Each row is a point on a tangle of strands that fork, close into loops and nearly touch. The rows are in no order.
In the rows, 128 means zero.
Two points are linked if the straight distance between their rows is under 121. Some points are linked to none.
Fudal: [199 107  88 104 115 100 121 143 147 128 167 138 130 127 127 126 107 164
 156 128 119 140 116 127 137 186 114 194 138]
kiluv: [131 114  74 127  94  98 128 101 101 139 183 121 152 178 145 139 125 130
 148  92  96 122 110 114 144 204 143 157 146]
sapi: [174  66 133 101 124 155 133 150 159  85 137 144 165 108 152 114 153 137
 110 174 150 163 102 116 134  62 158  88 138]
fesa: [103  89 141 142 137  60 147 133 125 108 185 170 164 140 152  91 163 138
 190 115 198  91 142 121 138 179 172 139 145]
bilam: [180 103  81  92 105 159 131 155 135 130 112 113 154 110 144 154 113 141
  91 152  83 160  95 128 122  88 121 134 136]
gomig: [ 91 129 132 131 122 183 131 133 104 130  81 116 149 122 130 131 121 117
  68 129 106 131 120 143 111  47 144  54 129]
pitus: [146 178 171 134 141 120 147 145 151 129 126  83  74  76  97 124  93 164
 125 133 139  77 151 131 139 185  39 145  97]
nop: [134 138 119 110 150 170 131 162 143 148  79 128  98 103 109 133 116 115
 112 103 151 109 128 164 116  88 115 120 131]
des: [141 105 143 148 147  60 147 141 148 104 188 154 152 121 131  88 151 162
 181 131 190  96 136 116 143 189 139 162 146]
Rego: [118 112  88 112  80 109 123  98  93 152 145 151 165 152 154 149  91 148
  92 123  60 171 117 123  99 128 154 147 128]
bivu: [151 128 100 151 135 125  79 126 147 112 151 112 124 163 131 135 183  93
 194 108 129 144 114  91 179 184 141 150 172]
sot: [102 181 140 177 165 127 105 134 109 175 102 103  72 151 101 126  93 114
 119  71 128  92 147 155 131 155 127 150 151]
ler: [143 122  84 101  96 171 131 158 113 146  98 113 150  98 127 154  92 147
  65 144  78 134  96 143 102  71 121 118 136]
Lipop: [141 134 105 126 136 168 107 112 139 133  88 108 114 146 151 166 150  85
 129 129  84 168 105 110 144  97 115 112 130]
Borom: [134 106 128  77 124 153 119 105 161 135 109 171 112 138 128 139 161  84
 175 144 152 186 141 104 122  96 128 127  90]
Vusa: [153 148  91 151 128 144  72 125 129 136 136  86  90 175 113 149 147  95
 180  77 104 134 116 113 173 206 124 155 160]
tos: [ 92 139 149  94  98 100 167 107 121 145 159 133 117  97 112 105 113 138
 151 109 143  87 160 136 112 163 114 152  92]
dul: [122 136  77  98 103 181 110 103 141 164  78 140 122 153 130 182 139  70
 142  93  98 175 119 113 124  91 114 104 121]
ligeb: [115 164  65 109 103 182 117 113 124 187  76 134 113 140 111 185 116  75
 114  68  93 141 116 135 108  92 107  99 116]
Suzud: [140 140 142 131 154 132 119 149 160 125 120 116  94 119 106 120 147 110
 168 107 171 109 135 132 153 152 119 147 152]
beko: [118 135 138 103 156 185 140 154 137 137  54 142 102  97 105 145 128  93
 108 131 138 128 125 171  93  50 101  84  96]
Timoz: [137 163 128 130 108 122 133 127 114 130 137  89 116 100 121 141  84 170
  93 155  69 109 127 131 115 153  82 162 103]
gopeb: [131 105 151 157 130  43 142 116 102  99 179 155 158 136 165  91 104 183
 135 144 125 129 143 132 109 172 153 178 134]
sose: [131  58 119 139 128 103 125 133 111  90 158 160 199 163 188 102 138 157
 109 145 134 150 105 102 128 115 189 103 169]
ketap: [ 70 177 136 184 147 151 128 140  87 156  75  99 111 120 121 126  94 120
  65  86 115  90 124 167 114  81 146  83 157]
tonu: [123 132 156 116 126 149 146 125 143 109 123 103 123 103 134 131 153 115
 131 163 135 123 129 120 143  94 115 105 115]
zotez: [119 108 190 164 162 128 123 122 157  85 135 126 129 121 132  94 194  95
 156 156 197 130 138 105 166  96 162  85 132]
dok: [116  72  96 135 116  74 126 145 121 108 190 188 192 170 176 109 173 139
 187 103 172 109 107 117 136 182 184 126 155]
kon: [120 163 191 179 186 113 135 121 132 109 106  94  89 119 126 122 114 142
 108 172 110 116 148 142 127 122  96 135 112]
teluv: [202 144 135 131 152 140 117 141 172 106 121  94  88 105 120 158 143 128
 155 169 101 141 114 113 152 143  50 148 109]
nipab: [ 94 110 188 140 140 148 126  74 122 107  99 139 130 157 153 130 151  99
 104 188 122 186 148 111 109  63 146  73  80]
Nipi: [200 134 118 101 125 110 144 162 175 111 164 113 121  86 109 122 114 164
 152 135 151 108 123 117 153 187  74 169 139]
sona: [116 143  86 122 117 134 129 148 102 175 128 129 124 141 107 130  82 129
  97  44 142  80 121 167 119 146 157 145 170]
bofin: [ 95 106  88 110 103  94 130 124 110 149 172 172 153 186 121 122 144 113
 199  48 176  96 138 145 132 212 169 143 146]
Nalo: [104 125  93  73  84 132 132 104 140 163 142 159 129 144 117 136 130  93
 171  76 145 139 140 123 124 152 142 143 116]
Lof: [199 103 125 128 139 112 151 170 180  74 169 108 158  77 134 111 146 166
 127 172 165  97  94 118 170 134 111 125 173]
sagos: [125 188 123 167 156 163 135 157  85 131  57  88  91  87 107 157 108 148
  62 153  63  99 106 179  95  81  63 107  96]
deno: [ 85 110 118 123 118 128 127 116 103 158 126 159 156 154 141 114 100 118
 106  83 143 136 133 128 108 111 178 109 154]
lib: [114 134 168 154 160 115 108  82 145 112 126 132 104 159 145 127 170  92
 167 170 132 178 147  91 143 120 135 133  98]
pobi: [116 141  86  91  91 147 111 113 131 170 128 143 107 166  91 149 136  81
 183  51 144 134 142 129 142 178 138 152 128]
Bep: [183  82  96  73 104 156 130 136 151 108 122 136 159 112 155 150 134 132
 104 178  97 180 102 107 130  73 128 118 125]
gosu: [150  98 111 176 157 122  93 128 134  95 129 112 153 167 174 130 165 114
 126 141 112 170  98  91 169 125 172 119 189]
bizi: [ 92 112 158 118 121 166 130 102 115 115  93 127 146 139 144 132 140 111
  78 162 110 163 133 123 108  54 142  57  98]
zabo: [ 69 138 125 130 120 108 123 112 126 144 161 128 129 163 110 116 160  85
 197  60 182  91 153 122 146 198 148 128 147]
rizaz: [ 98 119 109 103  69 157 148 161  78 137 119 131 180  90 112 122  91 176
  55 146 101 106 112 146  92  74 143  95 135]
gev: [135 173 112 166 142 143  87 134 112 153 118  76  66 169  94 147 120 102
 153  57 113 104 128 140 159 200 108 157 148]
banut: [106 108 202 142 156 105 131  81 138 111 127 155 122 142 140 108 158 112
 138 179 161 179 168 104 119  90 160 120  80]
vukor: [129 153 148  96 148 159 152 136 138 131  82 140  87  90  97 150 124 126
 107 167 121 119 138 161  81  77  65 114  59]
melob: [ 79 156 124 159 131 181 126 158  86 148  70 114 135 110 119 129  96 124
  44 104 109 105 108 165 105  45 152  51 145]
Tives: [130 133 132 138 127 133 104  92 147 118 125 117 116 155 142 141 174  81
 166 142 111 165 128  86 166 140 123 132 129]
fum: [148 122 148 139 126  67 149 122 138  99 188 126 148 113 137  96 130 167
 146 155 145 105 127 119 145 177 125 161 139]
numi: [133 142  78  95 115 164 117 146 127 177  99 138 115 129 105 149  99 107
 115  65 129 120 121 150 120 113 134 136 143]
Kosis: [ 77 179 187 158 164 125 147 113 104 129  97 107  88 105 103 121 106 146
  83 168 109 103 160 148  97 104  96 122  82]
Luza: [146 117 121 117 117 106 121 112 116 135 133 150 142 134 150 127  88 165
 103 162  72 179 127 129  94 118 133 175 111]
pegi: [173 160 133  94 112 124 147 151 157 132 148  93  90  78  95 136 102 156
 139 123 139  82 135 127 142 185  40 158 107]
Gani: [ 94 160 129 125 127 139 100 120 139 151 125 121  90 162  89 132 168  60
 208  52 177 113 159 122 151 188 139 134 142]
tize: [141  89  55 131 108 111 107 114 114 123 162 134 184 184 170 143 140 122
 135 110 101 151  95 100 144 165 171 137 183]
lis: [111 108 176 118 138 125 152 130 149 109 143 130 138 110 129  97 155 118
 136 144 187 114 151 123 139 102 150 100 125]
zesu: [162 152 212 207 209  97 121 129 176  84 123 117  95 118 110 105 153 126
 159 177 179 145 153 127 160 123 109 132 122]
buza: [126  88 144  78  76 160 154 155 113 111 129 139 172  80 122 114 106 173
  73 188 121 126 124 148  95  64 131  86 109]
zuko: [ 65 179 148 136 111 123 145 121  80 163 117 125 118 101 100 115  80 165
  76 131 106  94 158 152  89 111 119 136  92]
dumo: [ 98 178 105 170 155 150 112 150  94 179  85 112  96 134 105 126  78 125
  84  52 126  84 125 176 119 116 149 131 165]
dasum: [123  59 135 144 130  72 148 148 107  85 179 159 202 145 177  89 142 175
 115 157 150 113 108 124 125 133 183 115 168]
leku: [114 107  98  79  98 141 116  89 137 158 114 175 129 161 133 150 127  89
 155 101 123 189 138 107 118 113 141 128 107]
mil: [151 141 193 165 176  92 132 120 150 101 129 124 106 118 129 107 118 148
 129 184 147 139 154 122 131 127 117 156 115]
tivag: [139 148 138 114 112 135 146 124 131 113 130  84 125  93 128 136 124 135
 106 167  93 106 121 116 133 126  90 124 114]
nen: [140 139 153 127 119  89 139 115 114 122 138 131 129 113 137 129  75 185
 103 183  76 154 144 132  96 138 106 180  94]
dama: [152 179 107 122 156 163 131 152 119 149  73 118  74  88  97 169 102 142
  90 144  76 116 117 159  86 104  44 142  76]
Daz: [167 105  87 133 120  76 119 125 122 126 192 144 134 161 130 127 120 160
 173 101 124 118 118 128 144 228 136 191 146]
robik: [139  70  90 144 128  88 108 128 126 109 170 169 181 179 181 115 169 130
 159 117 148 140 101  96 150 166 181 129 179]
tenip: [ 64 157 154 107  93 102 170 116  86 152 143 136 128  82  98  99  83 163
 106 116 127  78 166 151  84 134 123 144  83]
Fide: [142  60 150  71  96 175 152 142 138 105 131 150 173 102 141 108 146 142
  96 163 150 154 117 124 120  54 152  64 120]
sune: [142 143 204 206 185 101 117 115 162  82 142 103 104 115 127 103 192 111
 163 176 175 134 136  98 174 125 133 111 131]

A piece is two or more points that can be reached from each other along the links. Count, over all rows, the pieces, the separate loops (a circle has one, a figure eight two, a Y none), the forks (points with three links) and the tips (points with one).
pieces -> 4
loops -> 3
forks -> 6
tips -> 8

A fork is a point with three links, a tip a point with one. Leave the first point through the second and follow the links. Name the first fork or tip that comes.
numi, nop -> sagos
ketap, melob -> Tives
sagos, dama -> numi
Nipi, Fudal -> robik
tenip, zuko -> Rego
Tives, lib -> dumo

Name the points in between on the shortest way along the links from the first point to the second, in order.
bofin, lib -> zabo > Gani > pobi > Nalo > leku > dul > Lipop > Tives
melob, dul -> ketap > dumo > sona > numi > ligeb
Nipi, robik -> Fudal > Daz > kiluv > tize
tize, fum -> robik > dok > fesa > des
